Each row is a point on a tangle of strands that fork, close into loops and nearly touch. The rows are in no order.
In the rows, 128 means zero.
Two points are linked if the straight distance between their rows is under 142. Some points are linked to none.
z_438: [ 97 156 110 148  75 124  78 122 138 139 174 170  94 128 109  71 114  83
 153 128 143 154 130 161 160 116 128 123 167 136 141]
z_216: [ 99 109 148 112  68 109 124 119 168 141  78  88 104  64  89 111 131 162
  89  79 112  56 117 143  96 134 112 134  89 124 105]
z_888: [206 126  46 117 139 114 155 140 144 146 129  94 108 100 174 103 158 116
 111 130 171 154  90 158 124 178  96  79 134  89 139]
z_527: [139 107 115 172 135  71 145 192  70 141  88 113 100 148 158 153 136 150
 138 146 107 161 108 137 203 131 193 104 186 166 146]
z_231: [182 174 109  93 118 145  81 119 146  91 168 129 125 109 151  57 144 100
 190 136 106 151 137 146 118 150 102 131 140 140 149]
z_981: [177 206  69 116 147 163  75  91 117 110 119 129 115 186 137 110 137  82
 164 160 160 186 124 101 125 142 118 131 157 132 148]
z_618: [161 116  96 111 180  87 153 165 114 106  86 108 166 158 138 132  95 164
 146 102  98 127 156 155 138 151 146 109 130  96 147]
z_711: [167 119 127 119 148 122 159 110  90 142 132 120 164  91 125 173 143 230
 174 121 100 132  88 141 100  82  95 145 120  97 115]
z_240: [ 80 154 153 136 137 141 105 161 187 118 139 127 102 126  49  87  97 163
 128 119 113  79 110 147 165 119 115 159 133 137 139]
z_359: [165 148  90 134 119 119 126 139  72 114 179 166 118 121 112 127 131 149
 170  99 111 148  82 144 137 128 115 118 178 121 210]
z_70: [114 111 137 133 117 104 148 167 159 125 136 145 154  82 143 110 126 173
 182 129  45 128 119 135 165  96 120 131 146 138 128]
z_265: [127 103 194 120  90  89 124 127  99 115  99 149 101  62 105 180 106 166
 134 126 153  90 118 105  88 126 110 113  80 156  92]
z_276: [184 116 118 138 174  95 135 166  78 129 113 126  95 139 189 135 125  91
 111 138 164 144 156 127 116 172 159 119 156 118 172]
z_995: [ 76  97 209 100 112 113 165 109 191 141  85 132 158  86 137 150 159 147
 117  90  64  93 132  89 104 123 138 178  93 128 137]
z_743: [189 154 112 118 181 106 154 163 106 132 145  89 103 136 167 116 139 137
 110 123 141 148 139 149 121 172 139 147 153  69 175]
z_131: [ 86 147  78 110  61 127  98  90 154 119 174 171 134 153  92  86 111  90
 132  73 139 151 139 153 143 126 102 101 133 132 125]
z_245: [162 106 139 138 147 147 172 188 134 134 144 155  80 124 167 141 161  58
 122 151 146 169  90 126 162 194 140  98 116 123 170]
z_945: [177 173  40 125 108 129  71  65 132 119 121 131 126 149 103 146 119 142
 114 145 184 153 155 122 110 100 103 115 128 112  92]
z_944: [ 73  91 146 165  72 113 170 167 150 148 176 154  86 150 136 123 173  96
 104 136 111 154 104 135 197 141 191 143 177 121 165]
z_474: [105 109 138  90 101 129 185  90 148 127 102 126 205 114 157 137 157 151
 166  91  68 141 123 111 132 116  97 116 100 149 107]
z_192: [164 129  72 137 105  83 110 130  57 130 123 149 117  82 126 126 110 156
 160  73 131 139 114 166 122 126 111 107 178 143 187]
z_48: [154 185 105 135 172  86  99 123  92 130 172 123 132 172 149 114 115 146
 119 134 148 152 204 144 131 109 155 154 163  97 134]
z_396: [123 136 155 149  88 149 108 146  80 113 102 131  95 102 154 140 148 112
 156 157  86 142 117 104 144  97 121 136 129 208 125]
z_742: [142 132 119 104 171 149 164 115 176 124 185 121 169 166 131 104 144 103
 112 133 163 141 137 139 127 150 135 129 112  58 118]
z_970: [165 170 121  84 132 152  91  89 126  91 192 185 195 130 136 134 113 114
 196 142 143 155 166 106 112 124 132 131 115 137 126]
z_838: [146 137 168  95 152 178 137 127 149  99 212 163 130 129 105  99 125 103
 141 115 161  92 135 143  93 171 139 153 129  85 188]
z_476: [ 85 130 151 163 131 112 144 131  52 161 103 129 122 148  87 184 123 190
 128  71 120 140  90 136 149  92 141 130 139 132 161]
z_642: [158 114 121 119 132 117 114  86  45 161  88  88 118 147 161 150 152 110
  99  56 170 131 139 141  64 153 148 121 132 124 152]
z_793: [127 137  90 128  92 118 116 111 115 111 125 162 161 126 176 126 131 109
 174 139  84 190 157 113 173 102 109 110 138 179  99]
z_275: [ 65 108 131 150 112 117 184 143 179 140 153 134 143 151 129 112 165  93
 106 126  82 182 110 121 199 128 162 122 138 110 116]
z_431: [ 91  65 162 161 158 106 138 171 121 152 130 163 129 139 141 172 111 125
 107 169 131 128 150 117 163 107 155 127 148 127 119]
z_868: [134 138 122 128 163 140 151 135 114 133  65  93 138 112  97 161 124 211
 159 126 108 109  74 141 136 100  79 134 125 135 111]
z_881: [107 195 130 115  93 137 127  83 131 147 151  87 125 115  99 134 158 190
 120 105  93 124 129 123 110  75 100 166 110 118  97]
z_552: [108 149 106 155 130  85 120 111  96 160 179 110 126 166 152 108 140 119
  88  85 135 163 171 157 141 112 174 150 178  90 144]
z_76: [179 159 105 132 139 143 116 146 140 127 166 133  70 137 149  72 151  65
 137 150 177 156 103 144 108 185 115 114 155  98 180]
z_905: [160 109 104 145 114  79 101 131  71 136 113 104 104  32 156 125 122 163
 174 134 108 111 123 157 122 111  98 117 159 161 143]
z_99: [141  83 125 142 107  99 167 156 134 157 190 160 108  74 165 113 140 123
 117 105 140 144 111 164 117 136 121 111 153  74 157]
z_549: [124 114 122 124 145 172 150 118 113 133 107 132 111 154  76 152 114 134
 110 108 175  94  76 126 112 145  91 124 115 120 148]
z_537: [ 84 103 193 136 147 115 133 161 143 136 104 106 146 165 133 153 106  90
  99 104  77 117 172  99 127 150 216 179 135 123 171]
z_339: [134  63 160 104 147 120 141 126 130 122 150 155 189 129 190 152 120  77
 131 126 134 125 179 106  95 136 172 123 112 113 123]
z_515: [146 125 186 114  81 101 107 121 109  98 136 176 134  67 133 167 107 156
 145 173 135 122 144  78  99 115  96 115  84 166  59]
z_269: [140  98  74 173 114 102 120 140 110 142  77  93  92  80 139 105 104  97
 111 133 145 108 109 161 149 127 121  81 151 141 110]
z_30: [182 167 154  91 144 151  88 105  85  89 134 140 142 150 112 170 100 135
 140 160 189 116 178  80  77 161 132 139  86 144 143]
z_972: [ 99  57 143 125 152 142 153 173 230  93 114 164 149 123 107 116  82 114
 125 142 129  90  98 134 162 138 108 116 125 122 112]
z_827: [115 120 133 122 146 149 201 155 156 120 115 111 147 137 134 110 163 127
 138  84  73 142  55 129 151 158 114 119 129 120 151]
z_594: [130 178 184  96  86 122 100 115  84  74 178 165 143 104 139 130 136 100
 168 107 101 162 163  74 119 142 151 132 118 177 146]
z_679: [ 61  87 164 166 143 127 132 179 212 152 104 110 100 126  94 124 109 114
  74 136  75  96 102 118 172 125 152 165 163 142 124]
z_233: [182 174 101 157 130 112  68 108  73 122 121  94  81  90 114 136 113 161
 124 162 171 104 148 134 113 102 115 144 160 130 147]
z_385: [ 92 154 133 132 116 150  97 130 171 133 137 124  96 133  45 106  95 162
  98 136 172  70 143 158 136 108 106 144 114 106 105]
z_663: [ 77 116 113 151 128 137 142 139 140 120 143 185 142 161  70 138  89 137
 143 135 143 138  91 124 193 111 102  99 139 122 133]
z_122: [136 153 117 159 149 148 126 105  81 151 120 156 125 156 116 191 121 135
 128 176 161 154 111  94 131  74 108 127 136 124 115]
z_320: [113 170 128 118 109 129 123 110  92 128 181 112 128 154 118 105 150 112
 117  56 114 142 153 147 110 128 153 155 145 106 177]
z_332: [112  62 174 167 170 107 151 164  94 179 124 157  99 118 131 176 112 149
  98 141 173 102 130 138 117 115 156 142 140  97 141]
z_699: [131 125 103 131 174 157 115 138  96 115  35  94 111 201 125 143  97  97
 104 159 163 116 146 109 127 152 128 110 110 151 133]
z_935: [140 137 114 128 155 151 132 142 173 144 129 110 121 158 191  99 162  52
 119 179 124 181 131 117 146 148 134 104 120 126  73]
z_427: [136 136 120 111  81  99  67 120 171 120 158 147 119  98 160  79 123  95
 133 159 136 130 206 130 113 107 106 127 113 151  65]
z_458: [101 195 167 100 150 171 134 119 116  78 140  96 152 151 105 109 132 134
 178 112  66 141 123  98 155 129 142 160 114 148 168]
z_628: [161 130 127 109 156 163 167 104 148 145 168  96 154 141 103 131 152 201
  99 123 143 112  85 161  91 121 102 161 109  73 114]
z_121: [151 218  46 146 138 136  61  95 130 119 125 133 116 181 100 120 112 132
 142 150 151 162 145 130 143 106 115 134 164 111 137]
z_647: [107 150 139 144 168 111 137 128 109 125 184 165 156 165 127 134 112 138
 147 158 139 173 170 125 173  96 163 137 151  86 138]
z_307: [125 143 151 110 162 195 173 102 150  99 139 152 164 116 113 161 141 148
 182 155 102 135  52  99 146 101  68 136 109 151 121]
z_627: [146 149 221 108 176 137 105 142  87 110 101 111 138 119 151 156 125 130
 154 155 104 104 168  86  86 130 165 171  90 153 125]
z_860: [157 159  92 118  83 107  79 100 101 102 106 138 116 118  83 167  93 158
  98 130 188 111 143 110  99 119 105 107 100 147  96]
z_790: [105 157 168 102 183 177 168 125 133  85 151  83 168 171 113 110 150 115
 143  98 101 131  96 116 138 150 180 149 121  91 182]
z_148: [153 136  87 126 103  95  69 122 146 114 164 168 122 103 123  95  98 155
 144 168 171 118 197 158 132 104 106 118 142 116  93]
z_451: [173  99 121 151 131 125 157 162  72 148 117 139  92 118 193 135 164  74
 116 144 144 163  90 125 121 162 140 101 148 141 158]
z_290: [ 99 110 155 119 147 110 179 149 196 146 173 104 147 113 136 116 149 158
 100 109  85 108 129 145 137 123 155 172 139  48 129]
z_298: [154  91  96 149 124  65 104 137 132 148 153 153 116  62 150 101  97 152
 127 147 171  94 167 170 121 102 126 109 165 112 113]
z_197: [216 163  91  93 133 154  93  92 115 122 181 110 129 115 166  89 167 112
 148 155 144 132 131 140  70 146 115 128 141 110 132]
z_203: [ 94  90 124 103  81 108 160 101 171 115  88 144 161  87 111 139 119 159
 134  95  99 109 111 117 114 120  78  96  74 158  72]
z_157: [108 129 152 194 133 134  94 154  92 139 144 156  58 118  96 136 117 127
 116 180 189  95 106 127 148 107 135 127 167 135 173]
z_520: [ 92 115 184 128 143 143 108 168 183 132  86  77 119 137 118 117 103 102
  96 130  75  83 130 116 127 147 169 186 139 133 143]
z_6: [160 131 139 134 112  93  97 114  66 133 109 124  89  72 101 165 107 166
 119 140 192  93 151 129  87 122 115 126 106 132 121]
z_620: [165 173 102 110  90 132  99  69 106 152 129  68 128  85 143 113 164 159
 134 120 113 128 124 139  81 106  97 141 115 134  82]
z_776: [132  67  99 141 105  85 152 198 175 140 119 157 135 114 176 112 127  88
 116 135  81 155 129 139 182 159 158  92 154 126 121]
z_543: [115  98 154 146 177  71 178 182 140 184 158 113 132 102 145 139 129 185
  98 101 109 124 135 150 143 128 174 142 143  54 143]
z_866: [ 99 145 148 178 122 136 109 114  56 175 145 145  75 112 108 170 122 151
 107 159 172 127 104 120 131  61 122 141 146 146 133]
z_213: [157 126  84  83 149  97 147 107 104 105 115 115 205 182 141 134 107 136
 136  74 124 146 176 141 110 156 159 120 118 102 134]
z_37: [132 109  90 135 126  84  76 123  94 131  66 108 127 134 182 117 100  79
  93 124 139 145 202 133 118 129 163 121 136 168  94]
z_982: [115 125 223 117 156 138 122 148 113 117 151 127 131 128 139 139 128 107
 124 124 119  92 173 105  96 134 192 188 108 122 166]
z_641: [115 116 203 122 170 200 167 118 132 119 131 116 159 136 157 142 185  84
 148 141 126 130  61  74 123 142 128 136 119 163 134]
z_313: [148 115 153  75 111 156 127  86 110 133 131 105 160 114 136 143 155 126
 116  94 145 102 128 118  57 155 121 116  93 142 115]
z_306: [117 125 170 114 190 170 144 161 181 107 120  88 127 168 113 114 128  78
 106 126 105 106  97 112 130 172 163 165 131 100 157]
z_168: [107 103 175 149 122 157 152  88  90 169 193 177 118 136 156 170 151  89
 105 144 169 141 124 103  99  92 118 140 127 119 123]
z_234: [148  94 163 106 131  88 130 124  96 128 134 142 172  98 204 145 139 124
 144 105  98 155 200 127  93 118 168 156 125 133 130]
z_128: [162 170 133 160 159 155 121 137 109 159 174 134  58 147 138 113 158  74
 108 177 185 158 114 129 130 146 128 145 141  85 153]
z_246: [156 139 100 149 154  50 148 207 107 138 121 118 110 155 162 132 121 137
 111 123 101 168 145 147 197 173 206 124 172 123 174]
z_521: [ 89 123 138 149 130 163 160 133 185 136 182 190 121 122  89 108 136 117
 149 161 151 151  48 137 175 113  76 120 139 100 112]
z_500: [152 114 117 142 170 147 157  93  90 164 124 131 152 182 183 185 143 107
 117 169 171 174 133  94 116 113 122 110 124 118  80]
z_247: [125 110 147 121 182 155 150 155 190 115  53  99 155 137 101 137 100 182
 136 149 105  82  95 139 139 124 105 151  97 134  83]
z_517: [106 126 159 108 148 144 153 111 184 113 172 114 176 138 125  97 132 143
 132 122 106 112 155 127 126 105 135 171 108  93 102]
z_940: [113 117 140 151 116 134 123 178  99 120 104 121  79 115 101 109 120 125
 125  88 102  88 110 152 135 141 150 129 150 149 200]
z_46: [115 142  56 125 120 116 117 127 135 118 108 105 137 186 142  81 126  72
 110  87 110 172 130 152 154 160 131  94 148 142 123]
z_825: [ 82  90 135 175 131  96 125 167 102 137 114 141 119 168 135 157 121 113
 128 166 104 160 149 123 208 109 193 114 177 177 119]
z_235: [210 123  69 119 144 129 144 105 107 144 124 127 159 103 129 163 124 217
 151 164 146 132 103 152  90 105  82 129 126  94 109]
z_709: [188 136 109 119 168 166 159  95 104 146 165 150 157 146 172 174 161 107
 143 162 163 167 100  93 111 152 109  99 121 104 122]
z_845: [155 151  57  86  99 133 102 115 173  72 110 133 158 159  75  91  88 140
 134  95 139 109 146 163 130 164  94  91 106 136 130]
z_603: [138  87 110 130 133  98 129 193 204 155 120  85 105 109 177  99 117  92
  89 116  83 118 127 145 136 180 158 126 147  95 127]
z_754: [143 156 117 168 150 113 119 152 118 130 147 172 117 167 135 126 120 109
 164 212 156 176 137 121 194 131 138 114 169 119 133]
z_432: [ 68 107 146 142 128 157 109 117 165 145 104 122 115 172 139 110 138  45
  82 144 137 124 160 106 127 124 154 127 104 165  83]
z_875: [120 133 103 146 151 123 105 156  91 121  12  69  95 161  99 130  87 145
 103 129 139  85 141 139 135 144 128 109 123 144 134]
z_388: [ 90 160 161 123 137 124  95 153 132  91  89 116 117 153  76 143  86 135
 102 134 128  95 165 104 133 136 143 139  87 160 103]
z_960: [153  66 128 117 109 130 172 134 116 139 148 148 123  72 128 130 140 160
 147  86 137 100  61 165  89 136  92 106 138 106 168]
z_95: [170 106  42 153 132  94 142 142 128 149 114 119 103  84 144 125 117 152
 125 148 160 137  81 155 149 135  84  70 153 107 116]
z_57: [166 168  96 117 130 147 108 147 108  84 125 132 123 134 127  89 130 116
 188 117  88 148 100 130 147 154 111 119 155 154 177]
z_624: [112 128 110 125  81 117 114 112 162 127  74 102 128  77  85 132 120 182
 110 133 127  83 121 153 119 101  93 117  84 153  57]
z_759: [103 137 113 157 158 101 148 183 192 148 163 123 122 132 132 101 132 128
 118 174 101 169 119 145 205 133 144 119 141  97  86]
z_217: [136  97 102 149  91  96 138 127 145 154 195 152 114 106 185  78 164  70
 126 124 129 177 141 157 145 139 136 109 163 100 133]
z_328: [171 161 179  92  99 102 101 112  62 103 160 153 140  84 161 168 133 128
 172 143 126 147 160  74  78 135 132 121 103 172 114]
z_798: [205 102 101 111 169  85 125 156 111 108  58  91 146 134 142 145  98 200
 132 150 142 106 174 159  95 149 128 126 128  98 153]
z_441: [120 106 114 150 128 123  95 143  85 120  51 122 102 161 160 146 108  54
 106 127 152 136 146 122 125 148 151  87 115 195 128]
z_749: [ 74  45 166 166 129 111 144 153 143 184  78 117  93  99 129 158 122 125
  76 112 142  78 108 133 110 118 145 141 124 117 124]
z_748: [141 113 116 145 163 139 120 144 182 144 134 117 107 152  93 111 109 152
  87 178 185  83 142 156 130 126 119 135 121  77 101]
z_466: [ 82  82 150 152 117 177 161 142 129 116  94 161 130 162 137 151 146  69
 140 161 108 153  82  90 186 128 122 110 130 197 111]
z_113: [ 73 112 129 118  71 103 104 126 205 124 141 152 127 104 111  86 112 117
 105 140 109 102 198 134 129 105 115 124 105 141  71]
z_279: [112  95 134 101 117 158 111 150 193  79 125 174 125 119  91  94  95  98
 150 132 135  83 117 129 129 161 101 110 102 159 124]
z_651: [118 135  82 129 135 186 134  95 152 128  82 102 129 164  75 129 120 148
  97 144 167 108  81 140 126 127  71 110 103 126  94]
z_942: [155 167 107 121 185 127 164 132 135 140 130  63 151 177 109 127 140 204
 109 134 124 129 121 146 133 129 128 156 111  54 104]
z_193: [ 61 110 164 164 103 118 186 145 110 144 189 164 108 154 109 137 165 142
 117  96 102 140 101 131 174 105 166 151 168 111 183]
z_621: [118 176 160 118  89 103 105 144 104  98 173 165 114  90  64 147  99 190
 151 100 117 109 125 122 134 106 110 139 119 147 154]
z_433: [ 60  84 145 128  76 113 113 157 180  97  98 170 132 123 120 118  99  64
 119  95  86 109 159 108 152 158 165 123 127 169 155]
z_971: [ 97 208 137 132 101 137  98 114  81 134 127  86  96 150 101 140 133 146
 101  93 110 136 137 113 129  89 130 153 119 153 105]
z_901: [150 196 158  91 115  80 110 135  73  86 134 110 116 108  78 155 109 207
 157 104 105 113 133 120  87 140 127 154 107 125 141]
z_984: [101 130 118 157  69 114  82 139 142 132 107  91  79  86 153  72 147  76
 106 119  85 122 149 143 137 115 150 126 147 172 129]
z_164: [121  47 116 105 121 126 132 118 147 153 101 145 149 144 165 133 123  72
  98  97 157 113 172 136  76 146 156 102 113 122 114]
z_413: [ 85 107 179 137  85 130 158  99 109 133 188 189 165 102 137 159 139 125
 148 123 127 152 148 104 120  88 119 137 118 132 134]
z_768: [123 142 144 139 154 168 136 125 150 105 146 157 145 175 141 121 135  74
 168 208 126 191 119 106 170 127 123 116 124 131  98]
z_880: [ 68 127 176 155 131 125 164 143 110 153 151 146 117 124  72 151 135 197
 118  82 117  91  90 136 149  84 121 152 154 106 167]
z_134: [171 163 112 119 195 133 174 149 114 140 119  73 138 167 167 142 154 133
 128 152 116 166 121 118 150 146 137 132 124  88 114]
z_87: [ 82  38 167 130 130 102 164 183 215 131 117 175 166  87 132 137  88 115
 132 122  78 111 115 112 159 138 145 137 144 121 136]
z_656: [152 133 158 126 138 174 124  80  95 158 191 144 111 144 116 163 152 130
  97 135 209 107 121 124  68 115 118 162 113 106 138]
z_141: [ 59 151 163 119  46 153 110  83 160 129 148 153  90 103  98 105 159  99
  97 111 147 109 122 105 117 116  91 121  94 154 108]
z_700: [169  61 141 140 135  82 135 156  85 150  73 126 128  47 192 152 130 138
 169 133  98 126 131 148 105 118 133 111 128 148 135]
z_390: [118 101 102 164 108  95 105 136 143 168 126  96  95  66 122  89 114 143
  92 123 140  74 143 173 127 105 136 120 150 109 113]
z_56: [105 140 115 166  68 142 108 141  95 115 119 151  97 101 115 121 134 139
 179 162  86 155  87 133 187  99 101 105 158 208 126]
z_459: [ 93 147 146 106  41 105 106  97 177 102 172 157 112  91  80  95 122 136
 104 101 128 103 148 113 110 131  95 121  89 131  77]
z_848: [ 95 122 146 109  60  95 117 123 146 127  91 103 106  72 148 105 147 128
 106  83  80 102 153 113  97 129 127 122 110 166 110]
z_461: [161 158 127 135 111 174  85 106  86 109  89 109  82  90 108 150 122 103
 141 173 156 108  86  89 105 130  86  99 112 198 127]
z_576: [122 110 110 116 109 118 143 116 116 133  68 121 170 131 182 130 146 115
 162 107  58 167 130 116 135 116 115 102 116 172  94]
z_129: [160  98 158 103 160 149 152 100 123 142 111 113 168 154  79 162 139 221
 107 104 170  92 118 151  67 148 139 161  75  88 136]
z_639: [126 190 139 116  80 149 117 109  95 122 159  99 111 136 141  82 186 109
 142  79  64 147 114 126 115 127 145 162 148 162 180]
z_331: [106 181 112 158  50 108  71 130  92 106 156 171  91 107 105 106 122 120
 151 133 117 162 132 133 173 104 132 122 165 193 142]
z_496: [ 32 101 136 152 106 135 157  99 174 134 106 138 139 183 104 129 147  74
  96 126  92 159 151  98 172 115 150 126 126 151 102]
z_493: [ 88 148 182 129  93 154 122  99 140 110 190 178 134 124 129 107 153  79
 155 128 117 148 156  97 132 116 145 160 117 140 156]
z_158: [142 141  70 129  96 136 113  77  77 135  82  80 108 136 129 128 130 100
  97  61 165 129 116 139  93 141 118 105 124 147 142]
z_65: [177 139  84 107 162 187 134 104 140 114 105 137 163 164 139 130 139 107
 156 171 154 148  81 107 114 161  83  83 120 133 111]
z_423: [137 194 129 109 182 142 138 115  88  96 111 112 170 178  94 152 104 179
 173 120  99 156 132 118 140 117 142 149 125 115 170]
z_34: [112 127 177 120 101 169 115 115  96 115  85 139 110 102 141 164 144  90
 138 155 122 121  98  72 114 119  95 101  90 222 105]
z_988: [117 105 113 157  52 122 101 121 154 146 162 139  78  75 161  55 151  78
 126 129 114 139 117 157 138 119 117 111 167 141 130]
z_125: [107 144 176 130 149 190 120 103 155  99 137 152 148 131 109 136 130 102
 161 192 131 134 113  92 152  94  94 148 103 165  90]
z_445: [115 127 149 114  95  56 108 126  97 127 127 142 147 105 159 143 107 142
 122  89 125 132 219 125 105 123 157 134 103 145 101]
z_98: [110  99 118 114 119 123 173 110  96 131 164 167 175 150 107 156 111 142
 129  51 148 141 116 142 121 138 125 114 124 104 167]
z_912: [146  95 165 115 204 162 159 140 204  95 107 107 175 138 138 142 114 138
 133 185 133  95 115 117 124 135 120 161  94 120  84]
z_75: [159  74 166 101 189 126 139 117 108 134  81 109 186 172 133 175 119 171
 115 137 160 104 159 134  82 150 168 148  74  92 118]
z_757: [151 115 110 118 176 159 145 155 189  93 113 116 141 183  72 107  97 156
  91 140 171  75 142 158 128 163 131 145 108  83 134]
z_948: [ 96 138 150 112  85 195 134  64 159 149 184 135 130 117 110 113 172 112
 122 114 145 114  87 110  90 117  77 132 116 126 118]
z_896: [170 180  60 128 135 162 109  83  90 133 109  85  92 158 134 117 148  93
 127 114 150 149  70 123 103 148 115 112 146 127 148]
z_291: [ 99 149 156 136 100 165 143 138 165 120 164 106  88 113 126  54 175  98
 137  93  63 115  93 141 129 128 137 173 148 136 174]
z_395: [160 103 135 138 155 141 113 134 115 129 120 120 121 109 174 139 122 123
 135 189 151 104 148 123  88 114 117 132 118 130 110]
z_103: [105 159 122 110 110 133 131 123 137 104 139 177 161 130  62 157  88 168
 161 115 123 123 131 118 152 102  87 117 104 135 114]
z_820: [162 115 131  99 136 148 119 152 163  83 168 169 131 104 107  88 110 133
 166 131 145  78 130 150 116 155 102 124 112 114 171]
z_439: [ 87 141 123  89 128 154 149 123 233 106 124  82 164 150 110  71 132 127
 124 102  59 103 133 133 155 133 129 152 113 106 103]
z_602: [147 148 110  68 152 154 128  69 114 106 158 136 221 173 143 152 135 115
 159 110 154 161 163  97 104 138 150 115 110 112 133]
z_894: [ 79 107 117 156 149  93 143 143  88 150  82 141 149 181  89 170  89 173
 119  93 127 137 139 129 171 105 156  92 134 135 125]
z_805: [170 132  35 112 151 119  99 116 130 103  70  98 137 183 168  96 119  87
 116 123 152 149 147 144 126 180 116  85 148 138 132]
z_540: [101  94 146 152  94 140 166 160 181 155 115  89  89  75 160  73 171 104
 106 118  56 106  72 131 136 123 122 146 156 129 143]
z_106: [102 189 121 138 173 127 146 140 157 131 191 124 142 163 107 104 130 138
 144 169 104 171 122 138 189 112 142 145 142  67 124]
z_544: [131 103 123 164 180  68 147 173 113 196 123 121  82 118 138 145 111 187
  89 133 165 107 126 148 151 120 157 103 151  84 137]
z_592: [179 151  90 107 114 110  90  81  98 134 128 116 147  94 185 122 143 130
 149 122 122 158 155 139  88 110 112 135 149 146 112]
z_721: [190 167 129 112 153 180 118  73  80 125 136 134 130 149 118 195 141 140
 126 170 194 119 125  77  48 129 122 146 108 130 142]
z_391: [143 155 133 156 135 145 151 102  56 150 144 139 140 135 162 184 157 138
 159 151 102 187  97 106 135  81 126 145 149 154 134]
z_119: [111 150  85 140  75  77  76 105 128 130  68  79 106  94  99 105  91 142
 102 115 129 105 170 149 137 108 113  97 109 166  64]
z_867: [108 147 131 123 147 158 103 124 169 123  98  82 142 175 156  98 133  72
 114 155  91 148 173 110 137 128 151 142 105 153  69]
z_274: [156 195 106 100 105 136  89  90 119  85 155 168 164 120  94 161 104 146
 175 136 112 148 137  93 126 108 101 126 112 151 105]
z_144: [159 167 127  95 159 197 126  98 159 107 184 141 138 175  90 104 141 119
 140 148 184 115  97 127 114 166 113 142 123  80 154]
z_616: [155 116 133 122 179 180 171 146 101  96 131 163 136 140 108 152 111 119
 156 124 155 129  58 115 139 169 112 110 121 114 179]
z_811: [122  94 125 151 154 143 186 191 131 122 120 174  96 144 110 152 128  94
 124 145 166 154  49 122 186 182 117  90 126 126 167]
z_949: [117 126 208 108 165 165 126 134 133  87 121 137 166 115 160 144 124 111
 171 188 104 119 161  77 125 112 146 165  88 167 102]
z_397: [115  85 132 118 114  89 151 146 209 169 123  90 139 106 165 104 130 131
  83 106  63 103 157 142 116 131 156 156 140  82 114]
z_104: [189 136  58 117 142 177 126  93 152 130  96 109 148 131 103 152 133 174
 136 178 154 116  73 130 108 119  62 105 109 123  92]
z_199: [178 107 124  91 111 163 134  98 119 132 143 120 118  63 127 126 153 141
 138 101 149  85  81 151  58 151  87 112 116 141 151]
z_89: [ 72 141 120 167 137 122 126 173 191 154 145 108  90 133  91  75 125 146
 113 135  91 120 111 146 187 108 141 133 167 113 115]
z_151: [119 130 128 135 115  58  92 123  69 127  71 131 130 118 155 161 111 153
 123 108 114 160 188 129 139 102 148 122 134 180 103]
z_725: [169 120 137 100 172  97 130 113  93 159 104  66 163 150 170 144 158 174
 128 119 125 120 171 148  71 123 157 166 103  94 101]
z_846: [118 137  71  92 122 145 143 123 192  97 131 122 176 168  97  86 106 136
 153 103  99 133 119 158 155 139 104 113 121 107 103]
z_268: [152 160  98 179 137 133  81 118  97 148 131 105  64 117 113 112 125 119
 103 185 199 120 123 135 128 118 119 114 171  96 159]
z_97: [102 160 131 135 105  74  94 103  58 143  66  72 113 145 109 163 122 162
  95  79 123 129 152 129 114 111 143 134 111 151 108]
z_382: [128  53 131  98  92 112 133  88 133 163  98 108 149 109 153 130 158 127
  77  78 156  96 150 141  52 146 133 116  83 124 100]
z_575: [101  47 171 117 139  99 161 171 150 118 111 188 165 104 118 166  79 148
 150  86 105 101 145 124 132 139 157 125 115 117 155]
z_293: [ 84  79 143 154 100 110 130 120 145 184 141 115  86  98 135 124 125 118
  60 123 161  86 159 149  96  97 146 140 133 102 110]
z_166: [ 74 131  76 136  88 101 131 113 131 147 115 119 132 166 107  95 126 114
  94  53 113 143 129 153 147 123 118  94 143 133 123]

A piece is two or more points that can be reached from each other along the links. Count, over all rows, the pieces, the separate loops (a circle has one, a figure eight two, a Y none), the forks (points with three links) and the tips (points with one).
pieces: 5
loops: 2
forks: 20
tips: 26

A fork is a point with three links, a tip a point with one. Leave the first point through the second and follow the links. Name the first fork or tip that comes.
z_549, z_616: z_725
z_30, z_721: z_6
z_339, z_164: z_988
z_743, z_276: z_104
z_700, z_905: z_151
z_6, z_265: z_30
z_97, z_971: z_700
z_575, z_87: z_517

Name the points in between on the shortest way along the links from the first point to the second, in order.
z_793, z_445: z_576 z_474 z_203 z_624 z_216 z_848 z_984 z_988 z_217 z_99 z_960 z_199 z_313 z_382 z_164 z_339 z_234
z_549, z_413: z_651 z_104 z_65 z_709 z_500 z_122 z_866 z_157 z_268 z_233 z_6 z_265 z_515 z_328 z_594 z_493
z_458, z_540: z_790 z_306 z_520 z_679 z_89 z_759 z_106 z_647 z_48 z_552 z_320 z_639 z_291
z_75, z_868: z_129 z_628 z_942 z_134 z_743 z_276 z_451 z_245 z_811 z_616 z_549 z_651 z_104 z_235 z_711
